The views of a scene show one set of named points, each view turned or mirrored, and shifted as a whole, with a little noise and some points left out.
In the rows, 128 means zero.

Scene 1
View 1
karem: [119 166  99 120 121 151 127 122  99 104 150  84 167 133 138 145 125 129
 106 142 105 135 120 190 150 157  81 121]
Zag: [ 73 116 171  89 147 132 112 115  35 126 176  92 149  90 152 118 180  71
 170 170 141 160  80 153  84  96  91 120]
vebif: [107 145 130 100 128 144 114 135 108 123 138  89 116 124 104 140 121 116
 120 161 130 146 116 154 120 115 113 137]
Duna: [122 163  84 142  86 138 131 126 141 114 143  78 117 156 117 140 123 146
  80 150 107 143 125 165 152 146 118 136]
zan: [177 203  63  94 124 171 110 159 208 105  78  82 113 172  27 198   7 193
  54 137 105 110 181 193 186 173 110 151]
zekam: [ 94 135 138 101 127 135 115 126  88 126 153  88 125 116 120 130 145 102
 131 168 132 154 101 152 108 110 108 131]
vafe: [ 68 110 159 111 108 114 115 120  84 139 167  88  82 116 123 105 183  88
 139 180 146 174  79 114  82  75 137 138]
Funip: [ 76 115 153 106 112 116 113 125  99 142 156  89  70 119 103 110 164  92
 136 182 146 172  88 111  85  72 143 144]
Rokir: [127 160 107 104 121 148 114 138 137 118 125  86 117 138  86 153  97 139
 100 153 123 137 135 165 139 133 108 139]
Musa: [113 151 131  91 144 149 113 132  90 115 140  91 148 114 113 148 118 113
 128 158 126 138 122 175 125 128  90 127]
figil: [ 69 111 168 100 123 119 111 120  72 140 167  90  91 106 126 106 181  77
 153 182 147 172  77 120  73  74 126 137]
vut: [102 138 142  87 140 143 105 131  95 127 143  92 121 113 104 138 128 107
 134 169 135 148 110 154 107 106 105 137]
Tobil: [105 136 136  96 122 132 109 139 120 129 135  90  89 126  82 136 122 119
 119 169 139 155 114 137 109  99 127 143]
duk: [109 156 109 124 122 146 126 120  90 109 155  81 162 127 144 135 140 119
 114 150 108 138 110 180 137 146  85 122]
raz: [ 97 140 139 103 138 142 117 115  56 111 166  88 168 106 155 129 156  93
 145 158 125 144 100 175 116 129  78 117]
Dume: [115 155 105 123 110 141 122 130 130 117 136  82 113 142 104 140 117 133
  97 158 117 144 121 154 136 131 114 136]
mesi: [ 97 135 141  97 134 137 111 129  93 126 146  86 119 117 108 134 134 105
 134 166 137 152 106 149 109 106 110 135]
rurot: [118 151 128  91 137 146 108 137 113 122 131  88 123 123  91 151 106 120
 121 160 129 141 122 163 122 122 105 137]
bag: [126 158 113  95 124 145 110 147 146 124 118  88  97 142  66 155  87 140
 101 160 130 141 134 154 130 120 121 147]
lizo: [151 184 101  80 152 170 109 151 137 104 104  87 155 133  65 182  49 153
  98 143 116 117 157 198 158 160  82 137]
View 2
Rokir: [107 148 118 130 150 148  92 141 112 157 136  74 130  96 159 135 123 149
 177 132 138 126 121 114 119 138 109 133]
Musa: [ 95 153 143 111 160 140  86 145 128 144 147 102 120 114 139 143 110 129
 171 128 162 112 134  79  79 103 116 130]
figil: [ 74 141 163 100 134 136 113 114  96 115 154 130  95 146 125 185  93  26
 139 137 132  45 180  77 121  70 134 101]
Dume: [112 133 117 132 147 154 102 137 104 155 137  83 127 104 156 137 116 124
 169 125 125 110 133 113 115 145 120 120]
Zag: [ 74 149 175  90 156 139  98 131 125 126 160 145 105 157 110 170  88  54
 150 120 166  52 177  41  60  58 139 108]
vafe: [ 79 141 153 107 127 137 118 113  86 116 149 117  95 140 136 186  97  31
 140 137 120  52 174  94 144  85 129 103]
karem: [116 126 121 127 170 154  92 155 128 169 139  92 144 115 138 119 108 149
 181 101 149 110 134  78  44 142 128 121]
Duna: [127 116 101 143 151 158 109 141  98 169 130  70 139 106 159 123 114 134
 176 109 111 109 132 118 100 172 123 115]
duk: [113 125 128 120 165 152  96 151 125 162 141 100 137 124 133 128 104 127
 178 100 146  94 144  73  51 133 132 114]
rurot: [ 95 156 138 116 153 141  88 141 117 146 145  90 119 106 148 145 115 132
 170 137 152 116 131  99 112 109 109 131]
lizo: [109 168 121 129 168 145  65 161 137 163 141  62 137  76 161 118 136 211
 190 140 173 170  96 109  97 135  92 154]
bag: [100 154 121 130 142 142  92 136 106 147 136  68 118  91 165 145 124 145
 169 146 135 133 117 132 150 129  99 137]
Tobil: [ 84 158 142 116 133 137  98 124  97 126 144  88 101 106 157 168 117  98
 154 155 133 104 139 119 159 100 108 129]
zekam: [ 93 143 145 111 149 143 100 131 111 136 147 109 116 130 137 157 103  88
 160 126 143  84 154  82  98 102 127 117]
Funip: [ 82 140 149 113 125 137 117 111  84 118 147 114  94 135 141 184 100  38
 141 141 114  60 169 102 154  91 128 102]
vut: [ 86 156 150 108 152 139  91 133 116 135 151 104 113 120 141 159 109 103
 161 135 155  99 145  87 109  94 117 124]
vebif: [ 94 150 138 117 150 144  95 136 110 141 144  92 116 115 143 151 108 113
 163 132 142 105 139  95 110 113 118 123]
zan: [128 161  81 156 157 154  70 160 118 181 122  17 147  44 194 100 153 251
 201 148 143 207  66 165 149 187  75 164]
raz: [ 95 138 157 104 164 143  92 145 132 145 151 123 126 140 122 144  96  99
 168 107 165  78 159  51  41  94 135 115]
View 3
karem: [122 147  94 112 123 121 130 117 102 174 124 143 121 137 125 148 134 155
  92 157 179 107  87 102 113 127 174 182]
vafe: [127  95 149 185 117 118 144 189 200 114 156 161 103 154 170 154 173 117
 136 170  82 124  44 102 169 162 159 169]
vut: [105 106 113 140 123 111 144 145 143 136 138 146 135 132 158 144 166 129
 110 169 107 111  65 103 155 173 161 139]
duk: [125 134 101 122 120 118 131 126 118 169 132 148 111 146 128 150 142 149
  96 157 167 104  79 100 123 131 175 186]
rurot: [108 136 110 126 124 125 146 126 118 139 125 134 152 112 159 146 153 146
 106 169 135 120  79 113 120 159 146 140]
zekam: [114 114 115 145 119 118 141 149 149 140 140 150 121 139 153 148 160 132
 114 168 118 116  64 104 147 157 164 158]
Funip: [128 103 151 185 118 124 146 185 194 104 151 155 119 138 180 152 173 130
 137 173  81 134  47 112 157 164 145 162]
lizo: [ 99 170  89  83 132 132 146  80  58 155 100 117 189  77 150 141 134 173
  84 163 180 123 109 124  82 153 137 121]
figil: [119  83 140 180 117 112 146 185 196 120 155 163 105 153 165 148 178 110
 131 175  77 115  45 100 181 172 165 159]
Duna: [140 172 129 139 123 150 135 135 124 143 123 134 132 119 150 156 134 173
 106 157 172 138  83 120  79 112 139 197]
mesi: [114 113 121 144 122 118 145 148 148 134 136 147 131 131 157 146 160 133
 113 169 116 119  65 106 146 161 160 148]
Zag: [103  69 102 149 118  91 140 163 167 155 157 167  93 171 137 145 175 102
 113 169 101  89  52  81 200 172 196 151]
Dume: [131 158 135 146 124 145 142 141 133 127 125 133 145 112 164 149 145 163
 116 164 144 140  77 120  96 133 133 175]
vebif: [115 130 120 138 123 125 144 141 134 134 129 139 142 119 159 149 154 145
 110 168 132 124  75 112 126 155 149 151]
Musa: [106 124  99 118 124 114 141 124 112 156 128 142 138 126 144 144 154 138
 101 166 142 109  79 105 137 159 165 141]
Tobil: [117 132 134 152 125 134 152 150 150 115 132 137 149 107 174 146 164 144
 120 172 109 137  66 118 129 163 134 141]
raz: [110 102  89 123 120  99 135 136 132 172 144 159 104 162 125 147 155 127
 103 164 140  89  72  90 162 151 191 167]
bag: [117 160 127 132 127 142 150 125 115 120 118 122 172  91 175 146 151 165
 110 167 140 143  88 128  89 154 120 139]
zan: [115 227 110  84 136 166 150  70  40 132  83  93 224  41 174 146 121 213
  85 163 203 157 123 146  15 132  90 132]
View 4
Tobil: [132 148 137 143 129 150 126 133 122 110 116 109 132 138 140 128  62 103
 119 133  73  87 106 167 119  83 158 114]
Funip: [125 156 114 149 144 186 165 116 108 119  74 123 143 173 160 129  62 107
 126 162  45  92 116 180 117  78 160  65]
rurot: [121 145 140 131 109 135 107 131 138 121 148 100 129 136 131 118  63 115
 110 114 102  99 121 157 115  94 149 128]
duk: [111 155 141 132  90 181 124 119 157 144 176  99 144 145 135 111 101 151
 101 101 131 115 148 158 122 107 131 110]
vebif: [125 151 135 135 114 154 120 128 134 122 140 103 135 143 137 123  70 120
 113 123  95  97 121 164 117  90 148 116]
vafe: [117 166 107 145 135 200 175 111 114 130  74 124 148 188 162 125  69 121
 124 163  55 100 131 181 119  80 153  53]
figil: [112 166 103 138 134 189 166 107 115 137  71 119 147 204 165 120  57 117
 131 161  59 107 140 174 119  78 153  53]
Musa: [113 155 132 127 104 142 103 124 147 134 152  97 131 159 134 111  65 128
 111 109 120 113 144 153 120  94 137 119]
zekam: [115 158 120 133 112 170 131 118 135 133 125 107 141 169 148 115  71 129
 117 130  93 109 139 164 119  89 143  93]
lizo: [129 133 167 124  91  96  56 146 158 112 206  82 118  94 102 117  65 114
 100  74 138  96 109 143 112 102 142 185]
mesi: [119 157 124 133 116 158 125 120 132 128 119 103 137 163 145 119  64 120
 115 131  90 104 132 161 117  88 146  97]
zan: [155 111 206 146  99  92  52 177 158  71 237  88 108  13  87 140  86  96
  89  60 125  61  55 146 114 109 158 233]
Dume: [127 145 155 148 111 172 131 134 143 113 160 107 138 108 130 126  93 124
 104 112  99  89 108 166 119 102 149 129]
Rokir: [131 140 157 141 109 147 106 139 142 113 167 101 130 107 123 127  81 117
 106 105 105  90 104 160 117  99 151 144]
Duna: [129 138 167 154 106 192 140 137 148 116 183 109 141  82 127 130 118 138
  95 103 106  83 101 168 123 109 145 130]
Zag: [ 95 175  91 116 111 176 138  96 134 162  97 104 150 233 162 100  56 142
 127 143 101 134 178 161 120  82 132  52]
raz: [100 166 115 121  95 171 127 105 153 159 146  97 147 192 147 102  81 151
 111 116 127 129 172 159 121  99 127  83]
vut: [120 158 123 130 116 145 115 125 134 128 126 104 136 165 139 115  57 116
 121 127  94 107 133 160 116  87 146 102]
View 5
bag: [149 120 110 138 116 111  77 113 129 139 120 152 123 137 112 127 128 149
 164  65 125  89 121 130 133 111 138 140]
rurot: [170 117 114 133 115 132  86 120 132 142  87 148 135 114 137 110 129 166
 170  57 120 116 132 144 134 117 147 157]
Zag: [193  91 147 111 115 170 100 143 104 148   8 140 178  77 177  86 173 207
 196  74  98 201 163 161 131 157 166 213]
Rokir: [164 127 110 136 121 115  91 109 151 145 116 145 121 130 129 118 127 156
 151  65 125  99 129 139 138 114 140 142]
Dume: [161 126 123 135 126 108 102 112 148 146 112 139 130 137 132 122 149 159
 147  87 118 120 135 136 138 137 143 149]
duk: [194 129 125 133 129 131 124 112 178 158  82 128 134 115 173  96 153 180
 142  73 117 146 156 155 145 146 149 165]
Duna: [162 136 126 139 133  91 117 100 171 155 132 128 124 149 137 127 154 153
 127 100 119 120 141 135 145 143 135 144]
Funip: [135  89 153 121 114 121  78 134  60 137  58 147 177 125 115 131 188 173
 200 115  95 171 140 131 121 156 155 190]
raz: [201 114 131 122 124 156 116 124 152 156  43 133 151  90 186  81 155 198
 165  66 109 170 163 164 141 148 159 190]
zan: [163 158  67 157 123  92  88  87 209 146 190 152  71 155 112 124  71 125
 117  26 154  12 103 132 148  72 120  84]
Tobil: [148 104 128 127 113 122  76 125  97 138  86 149 148 125 115 125 150 163
 183  81 113 128 129 131 128 130 148 164]
karem: [197 132 116 135 131 127 125 107 195 160  96 128 125 115 175  95 140 177
 131  65 123 131 154 154 147 138 144 157]
mesi: [168 107 131 123 116 135  89 127 112 143  68 145 151 108 140 109 154 178
 180  77 112 147 143 144 132 136 153 178]
lizo: [187 140  81 142 117 132  87 105 187 143 128 150  97 119 142 100  82 154
 147  14 143  61 118 146 143  86 136 123]
Musa: [186 115 115 129 118 147  96 121 148 148  75 141 135 102 157  98 135 176
 167  49 121 132 140 153 139 123 149 168]
zekam: [170 107 134 123 119 136  95 126 118 146  63 140 153 107 148 110 160 180
 177  79 107 156 146 147 132 145 154 180]

In a view up to two points have been moved. Name them for each view, in the order of its rows, or write -.
view 1 => -
view 2 => vafe, Tobil
view 3 => vut, Dume
view 4 => -
view 5 => zan
